Points, in no order, along strands that fork and pass close to each other.
Points whose rows are less than 32.7 apart are linked; no others are. Some points are linked to none.
Dubo: [ 37 -15 -21   3  32  20  55  31   0  13]
lon: [ 29 -40  12 -24   5  24  36   8 -22  11]
sovop: [ 20  -8 -11  -9 -25  -4  27  28 -27  21]
tasal: [ 45 -23 -16  -7  16  12  52  37  -9  18]
kobib: [-13  45   0  14  16  -7 -56 -39  35 -32]
Mor: [-12  39 -33  24 -49 -29  -5  49  -8  10]
Kone: [ 32 -28   2 -15   0  15  35  16 -20  12]
betes: [ 17  23 -38   4 -33 -27  19  49 -12  25]
Deden: [-16 -40  43 -16   4 -14 -15 -41  -9  11]
kup: [-14 -36  10 -25 -50  -7  26  22 -27  29]
puro: [ 40 -28  -6 -11   7  15  47  27 -14  18]
Rap: [ 16  -7  -8   4  51  43  50 -10   6 -10]
Lonap: [ -8  16  17   3  20  -2 -40 -46  25 -23]
zoso: [ 32 -13 -16   6  35  27  48  18   1   2]
vake: [ -9   5  11  -5   8  -3 -32 -27   6 -11]
redop: [ -4  50 -30  23 -21 -11 -30  20  -5 -11]
poziv: [-43 -39  21 -12 -69 -27 -13  26   2  14]
Donon: [ 28  13 -23  14  12  15  12  20   4  -9]
Pul: [ 25   5 -28  12  57  31  63   9   8   0]
Fekat: [-34 -55  45 -26 -32 -25   0  -8 -15  25]
favab: [ 18  37 -33  28  49  28  32   3  24 -18]
roroz: [-35   5  23   9  -4 -28 -48 -33   6  -3]
romim: [ 24  12 -30  17  52  27  48  11  12  -4]
Tiguv: [ -8 -56  38 -41 -10  -4  11 -15 -25  23]
kidi: [ 16 -63  36 -42  13  20  23 -19 -19  12]
mome: [ -5   4  27   3  24  -5 -36 -56  26 -20]
tiri: [ -5 -20  33  -9  20  -4 -25 -50   9  -6]
tepo: [  4  33 -38  15 -40 -31   4  50 -10  17]
vuna: [ -9  55  -3  17  19   1 -54 -38  44 -43]
mufu: [ 30   9 -31  -4 -24 -20  31  47 -14  28]
Vabu: [ 29  15 -33  20  41  21  38  22  14  -5]
ser: [-43 -45  34 -15 -57 -29 -14  12   3  18]
Det: [-11 -44  21 -34 -34  -3  26   9 -33  28]
mip: [ -5  66 -15  24  20  10 -44 -25  44 -48]
mup: [-39  61 -20  28 -20 -22 -67   2  11 -22]
loba: [ -2  33  -4   8  19  12 -35 -26  28 -34]
Piva: [ -4 -32  37 -14  16  -6 -19 -49   2   1]
Tuvov: [ 14  31 -20  15  -4   5 -15  11  -1 -11]
Mos: [ 25 -15  -2 -13 -13   7  25  19 -25  14]
Vago: [-26 -18   4 -10 -60 -16  10  31 -17  22]
Zolu: [  5 -62  40 -44   2   7  17 -21 -25  19]
fof: [ 25  45 -39  31   8   4  -9  24  13 -15]
gavez: [ 21 -52  22 -36   8  25  31  -5 -21  11]
Remam: [ 30  14 -29  19  27  17  27  23  10  -5]
dar: [  6 -32  18 -28 -11  10  15  -1 -24  13]
Dofo: [-43 -51  38 -19 -48 -29  -8   4  -3  21]
gimeg: [ 11  29 -17  11  66  42  54 -22  15 -18]
zorup: [-25 -58  45 -33 -19 -16   5 -17 -21  26]
rok: [-53  51  -8  30 -21 -32 -73  -5  20 -20]
Kob: [  7 -56  43 -31  22   8   4 -43  -4   5]
vuvu: [ 11   6  -8   2  63  48  60 -24   8 -14]
lotaz: [  5 -38  17 -32 -20   4  23   4 -31  20]
Vofaf: [-16  54 -26  24 -24 -12 -42  17  -2 -14]
Pel: [ 20  41 -37  31  39  22  22  12  24 -19]
numuk: [-13  24  12   8  13  -9 -50 -42  27 -23]
podak: [ -4 -10  15 -15   3   0 -20 -18  -7  -2]
Dokal: [-24   2  20   1   3 -19 -42 -35   7  -6]
gaso: [-14  52 -36  30 -45 -29 -18  47  -6   4]
Zil: [ 15  34 -26  20  61  37  47 -13  20 -18]
zofun: [ 24  42 -37  33  24  16   6  19  21 -20]
gil: [ 28  51 -46  30   3  -8  -9  37  11  -8]
mivop: [ -6 -10  36   0  21  -9 -30 -61  19 -13]
Nul: [-18 -24   2 -15 -54 -11  22  28 -23  25]
nus: [  3 -11   7 -15  -1   6  -9  -6 -13   0]
radi: [  9  39 -27  19 -13  -3 -19  18  -6  -9]
kala: [-49  22  13  20 -21 -35 -60 -10  14  -9]
zuzez: [ 23  -2 -19  -6 -29 -12  31  37 -20  27]
dizeg: [  8 -24  13 -24  -1  12   3  -6 -18   6]
seno: [-46   8  25  17 -10 -33 -56 -28  11  -5]
Baz: [-27  60 -25  26 -18 -13 -57   7   7 -20]
Gezet: [22 -8 -9  7 34 35 35  3  4 -9]
runef: [-22 -47  44 -24  -4 -15  -6 -29 -14  18]
beme: [ 15 -46  28 -28  28  28  18 -23  -3  -3]
Liv: [-39 -27  12 -11 -63 -20  -4  28  -6  15]
ginek: [ 24  21 -22  15   4  10   0  17   0  -8]
gimi: [-52  32   7  28 -20 -36 -70 -14  20 -14]

A fork is a point with three links, a tip a point with one. Leave the first point through the second and follow the links. Name the first fork or tip that comes.
vuvu, gimeg -> gil
kidi, gavez -> Kone
mome, Lonap -> mip
Tuvov, ginek -> Pul
poziv, ser -> zorup
betes, tepo -> gaso

Name the points in between on the shortest way along the links from the first point to the second, in order.
betes, Kone -> mufu zuzez sovop Mos
poziv, lotaz -> Liv Vago Nul kup Det
mome, Deden -> mivop tiri Piva
rok, Tuvov -> mup Baz Vofaf redop radi
vake, rok -> Dokal roroz seno kala gimi
